Each row is a point on a tangle of strands that fork, close into loops and nearly touch. The rows are in no order.
In the rows, 128 means zero.
Two points are linked if the straight distance between their rows is under 108. Some points are linked to none.
fivo: 98	149	109	149	126	177	132	145	130	158	132	168	151	103	128	151	103	139	151	147	110	110	126	113
zurom: 155	139	199	144	125	149	130	82	155	112	91	60	112	102	120	130	100	106	154	111	127	133	128	89
mub: 139	190	166	117	128	78	94	120	132	115	100	129	126	143	120	161	146	164	99	148	136	185	153	165
pobe: 109	158	167	100	106	79	144	127	143	98	149	113	136	158	135	136	134	116	127	137	127	142	153	143
mota: 76	117	155	150	144	178	147	102	162	95	127	91	145	112	144	99	99	138	113	119	146	85	159	148
gep: 138	118	166	112	150	87	95	111	141	108	131	127	129	168	108	129	196	143	75	91	129	123	138	174
sek: 137	128	128	113	100	138	110	159	105	132	117	111	131	143	114	87	66	140	152	134	126	111	89	163
pif: 122	134	133	104	162	133	163	107	103	117	131	121	148	110	170	147	108	122	122	122	124	119	141	84
Dilun: 140	107	175	161	124	137	125	138	105	149	142	133	128	114	166	145	128	96	176	143	178	131	126	107
riduv: 160	134	113	172	164	156	109	112	148	148	112	141	105	121	123	97	168	135	108	128	121	138	110	104
goluf: 131	138	99	164	161	149	103	103	147	137	106	144	118	152	137	111	142	148	81	137	202	136	126	157
San: 157	149	164	128	130	130	112	151	132	152	116	122	120	156	141	109	97	167	107	150	146	167	100	181
tel: 114	76	105	132	105	141	173	114	157	160	168	155	137	171	104	135	144	95	156	124	101	87	153	100
rovi: 144	118	108	172	175	169	130	88	158	164	107	163	124	128	146	111	100	148	114	137	197	136	104	161
varov: 153	144	96	110	158	132	145	139	143	60	127	108	97	153	110	91	102	170	103	116	110	106	140	99
Feka: 170	106	110	144	143	100	113	139	93	134	110	120	122	91	100	82	105	102	153	122	164	143	116	87
Gan: 151	112	138	101	113	96	113	148	104	97	110	128	124	171	123	91	82	165	126	137	133	98	140	154
dizot: 120	180	112	127	148	134	144	146	114	80	113	112	115	103	114	116	149	108	127	164	180	139	123	136
mupeb: 115	171	108	170	119	119	111	117	118	165	130	144	123	104	62	152	164	116	129	138	120	150	149	122
ges: 107	122	107	105	94	150	44	150	158	154	148	135	142	106	88	182	113	140	159	92	99	174	88	121
Ligib: 157	95	93	143	102	156	135	106	167	187	146	167	118	149	121	138	163	98	173	136	82	74	112	100
zuru: 128	140	167	137	95	72	142	167	112	144	129	124	166	110	183	121	140	95	171	120	129	157	130	94
kifis: 138	136	152	143	101	183	77	155	159	130	147	107	74	96	124	140	83	115	181	115	120	159	84	113
rez: 137	130	171	173	109	90	155	128	129	141	124	127	105	117	139	159	189	87	152	161	166	95	167	94
zop: 139	141	37	129	99	138	123	157	119	126	129	141	162	125	110	103	104	159	133	175	115	154	138	117
nele: 145	124	138	125	114	154	60	148	166	145	152	112	130	117	111	129	105	123	145	92	92	159	88	88
kifu: 141	126	135	165	118	88	133	146	108	151	155	152	105	137	170	148	210	116	137	140	145	112	153	96
vezo: 150	64	111	129	130	117	124	87	120	134	104	89	130	78	85	104	107	98	161	104	144	161	128	94
rudu: 127	92	123	119	108	126	145	121	129	145	158	135	166	173	103	122	151	128	148	142	138	131	135	169
lemit: 146	95	145	94	147	114	150	140	123	145	152	133	119	153	132	112	138	122	126	75	66	102	123	94
Memem: 146	105	55	132	148	166	156	147	157	131	137	177	176	154	121	103	157	118	141	135	86	114	112	91
gavom: 118	121	142	139	157	160	137	78	156	87	95	90	142	130	149	115	106	133	109	110	159	77	160	107
Bov: 113	133	117	121	141	72	118	120	137	66	116	133	149	148	133	168	129	150	88	121	123	89	185	114
gulum: 97	110	113	146	143	154	133	114	145	116	158	98	152	97	108	134	148	102	110	100	124	155	145	110
kuru: 84	141	190	146	145	133	136	119	136	125	117	103	164	104	166	112	108	170	117	96	143	109	159	148
gufav: 140	78	114	108	148	129	128	90	121	130	115	87	117	109	76	103	92	134	141	100	111	143	117	127
minez: 89	172	122	120	170	146	121	130	132	78	109	100	102	74	125	128	142	129	80	111	93	119	128	100
pedu: 147	153	153	170	139	91	109	148	128	112	99	128	77	103	136	122	173	140	109	128	117	87	158	116
gano: 97	146	116	90	145	136	131	135	99	79	136	105	110	117	141	130	132	119	87	104	67	89	120	102
bazof: 144	144	117	155	153	108	132	154	87	158	134	185	109	127	176	154	172	137	124	151	147	120	129	126
goni: 124	140	98	89	156	129	161	124	109	99	153	121	131	114	161	158	99	79	136	120	123	133	120	57
batap: 137	92	163	161	123	144	116	76	104	175	103	103	126	114	122	136	75	146	138	138	163	124	141	150
Sopo: 120	174	80	113	152	142	142	185	125	130	125	176	170	126	139	125	161	139	143	148	97	157	94	136
vovos: 111	115	107	107	128	126	156	131	145	90	157	134	145	99	121	137	118	56	124	101	152	134	158	32
rab: 124	109	141	161	131	155	131	102	116	197	95	158	120	122	140	120	92	148	137	144	176	140	116	199
Timi: 97	93	127	100	105	119	158	169	108	101	156	119	131	79	142	139	97	100	121	82	80	150	137	91
lanu: 113	150	112	75	96	104	167	131	126	98	148	139	162	160	121	156	147	123	120	140	112	122	149	127
rafaz: 92	131	97	99	121	165	90	126	115	156	134	139	115	76	96	184	106	124	126	101	92	152	83	141
rume: 115	130	99	132	137	153	114	87	138	179	130	141	107	96	79	158	94	121	137	121	116	149	98	157
kibe: 156	102	105	94	129	105	121	122	130	126	140	139	140	157	103	79	169	118	130	135	159	113	96	178
Pupi: 139	99	133	85	101	82	144	110	92	121	125	119	129	156	141	138	128	111	127	137	142	80	171	146
Buzuv: 113	122	111	147	137	174	107	168	141	158	147	165	173	98	147	141	116	118	173	117	124	126	96	118
Tipo: 124	95	147	123	121	135	110	72	138	158	102	70	145	133	95	120	76	144	126	99	123	125	129	152
mova: 119	138	44	133	109	170	131	129	140	135	93	165	154	156	126	125	99	153	115	181	118	123	113	134
zurov: 121	156	97	95	140	118	132	153	117	85	125	103	119	127	115	123	163	78	114	146	153	114	116	99
Lovop: 139	142	61	105	118	133	118	169	134	123	114	141	164	121	112	101	114	140	157	146	87	158	98	135
lik: 102	96	113	103	91	106	135	193	92	108	140	125	163	107	150	134	103	98	131	121	107	169	126	102
gego: 130	109	139	158	86	180	97	130	154	155	148	132	72	122	115	138	100	126	160	117	92	106	98	116
rogi: 120	163	100	161	143	165	147	118	130	149	140	176	141	122	127	122	76	182	140	142	113	110	146	106
rimo: 110	99	112	115	157	152	108	114	186	151	111	118	165	157	174	122	110	132	113	133	112	140	70	173
pero: 132	135	184	135	97	143	149	98	152	133	117	87	111	106	144	133	115	114	185	125	123	125	127	136
sor: 120	144	126	123	129	148	128	138	114	125	142	163	153	148	169	150	127	122	113	162	199	137	107	173
baz: 151	151	174	125	159	69	104	128	147	96	117	122	141	166	97	146	174	158	94	112	141	168	152	170
pelo: 141	143	175	150	118	115	118	144	86	151	131	110	121	112	145	144	144	115	134	163	172	150	110	157
fedud: 75	109	106	109	104	148	140	128	139	85	149	117	165	89	94	154	106	82	142	102	134	134	146	92
kazu: 158	158	161	164	166	139	105	117	162	123	88	133	71	131	133	115	172	161	108	118	117	103	118	137
depod: 110	123	140	86	134	147	117	112	146	132	131	102	139	138	156	129	102	145	115	132	91	172	100	174
Memu: 141	111	120	159	105	104	128	151	111	104	101	114	74	115	159	124	168	127	111	151	139	94	155	125
zamup: 133	104	84	117	128	169	103	82	163	176	94	156	152	156	157	131	114	132	94	141	146	150	83	183
fam: 92	89	111	147	116	160	179	145	136	133	159	154	171	160	126	135	122	126	130	93	97	72	166	78
fotap: 145	139	158	107	118	130	108	137	106	116	115	100	114	136	97	127	72	143	138	135	156	157	99	184
mig: 120	112	128	90	94	100	154	141	108	148	181	136	178	191	123	153	145	117	106	143	143	135	133	139
duder: 145	115	127	120	157	105	162	127	108	104	133	151	73	132	97	117	145	145	124	139	159	123	123	166
sota: 170	117	145	113	145	108	121	139	121	82	127	119	88	165	126	94	89	172	108	104	103	98	137	124
bigaz: 169	95	105	141	146	136	122	126	87	113	114	99	115	121	127	83	112	133	131	152	179	127	124	127
gaso: 140	136	176	134	151	151	115	73	166	101	75	81	103	133	139	111	102	151	123	119	122	107	139	113
patod: 153	123	141	85	138	86	147	95	113	118	139	119	115	159	97	155	134	128	132	141	173	106	134	150
nuza: 154	107	135	114	142	92	114	125	142	129	141	132	116	198	88	100	174	137	102	103	141	104	119	176
dumo: 113	109	114	94	87	62	136	132	109	87	134	127	160	181	138	149	141	125	104	125	116	87	166	129
zogol: 124	153	100	156	148	122	155	172	107	156	124	184	164	114	182	143	167	151	148	166	136	171	124	129
bavu: 113	110	172	138	80	78	123	181	87	138	157	120	168	121	148	113	97	105	151	110	133	155	147	99
bik: 124	153	173	99	115	97	171	123	119	88	142	95	131	124	158	151	127	106	151	162	172	140	158	144
nifol: 159	124	114	155	103	154	123	114	143	164	123	154	96	130	144	117	135	138	165	153	79	103	116	101
gof: 128	140	153	119	112	107	155	128	111	127	130	102	100	78	114	139	124	88	173	112	117	148	125	109
migob: 140	103	50	138	110	171	104	99	148	165	89	153	134	145	138	115	103	171	122	155	112	143	101	175
Musup: 164	120	109	145	121	131	107	134	117	146	101	128	68	126	122	112	160	159	100	151	110	155	117	144
puvu: 127	147	165	139	155	111	121	128	96	116	120	132	157	123	181	155	158	118	124	156	209	147	123	158
lumoz: 143	123	92	140	94	126	114	137	114	109	113	115	78	139	129	120	167	120	121	155	117	145	138	115
debe: 140	111	157	110	123	120	166	76	121	115	144	120	135	128	147	155	125	115	130	160	197	133	155	147
karep: 113	187	170	92	115	88	112	125	107	122	123	122	116	141	119	157	126	149	106	125	119	124	141	155
tezos: 129	146	116	153	108	99	115	96	140	176	104	134	118	123	74	127	191	131	118	135	124	150	129	154
mos: 115	158	179	141	150	111	138	128	120	138	137	129	164	135	179	139	110	156	129	119	114	138	165	103
Toru: 133	149	182	185	103	70	147	173	122	131	127	131	129	112	144	106	159	104	155	130	148	126	169	85
pozoz: 117	144	145	120	138	117	125	131	127	162	166	144	135	148	90	105	131	128	120	104	98	118	120	119
perik: 96	112	148	124	106	91	164	168	111	113	143	117	110	49	116	113	123	101	156	97	87	158	133	109
vavi: 123	156	110	135	119	111	126	138	121	160	176	139	113	135	56	138	170	110	116	124	89	139	136	104
rubi: 67	153	114	154	155	183	139	143	159	94	143	107	117	81	111	112	161	112	120	103	106	127	144	116
tuf: 108	159	102	116	139	105	112	133	127	72	133	125	133	134	133	151	143	116	86	135	155	87	157	98
lan: 109	133	118	70	132	133	114	126	124	103	120	130	126	148	145	129	145	136	90	101	48	98	98	142
lof: 116	118	109	177	128	174	172	117	143	163	151	172	157	157	114	126	98	160	133	127	105	73	169	95
mege: 137	98	144	150	141	155	116	155	126	145	159	144	153	110	189	118	101	104	176	107	133	119	123	94
Tul: 128	140	157	103	136	145	127	117	138	122	109	138	100	142	156	131	107	176	97	135	114	169	96	197
pazum: 134	124	124	149	152	149	121	144	96	111	119	150	115	126	154	96	114	146	114	161	204	131	128	155
Kof: 138	100	158	93	121	123	118	133	149	123	141	104	114	171	150	119	134	111	97	79	65	91	102	127
zun: 120	125	107	112	134	134	117	89	131	196	120	138	128	126	90	152	162	120	102	116	93	152	100	156
vuga: 133	173	136	125	128	127	146	125	129	100	107	114	71	103	85	113	137	135	139	151	140	135	129	149

How many points has the smallest loop of links through each point below? Write - if it is on no loop.
Feka -> 10
kibe -> 10
pedu -> 6
zurov -> 9
debe -> 7
Timi -> -

A fork is a point with three links, a tip a point with one. Leave the first point through the second and follow the links. Name the first fork or tip that comes.
rimo; depod -> varov
tezos; zun -> pazum
patod; duder -> dumo
rudu; kibe -> pobe
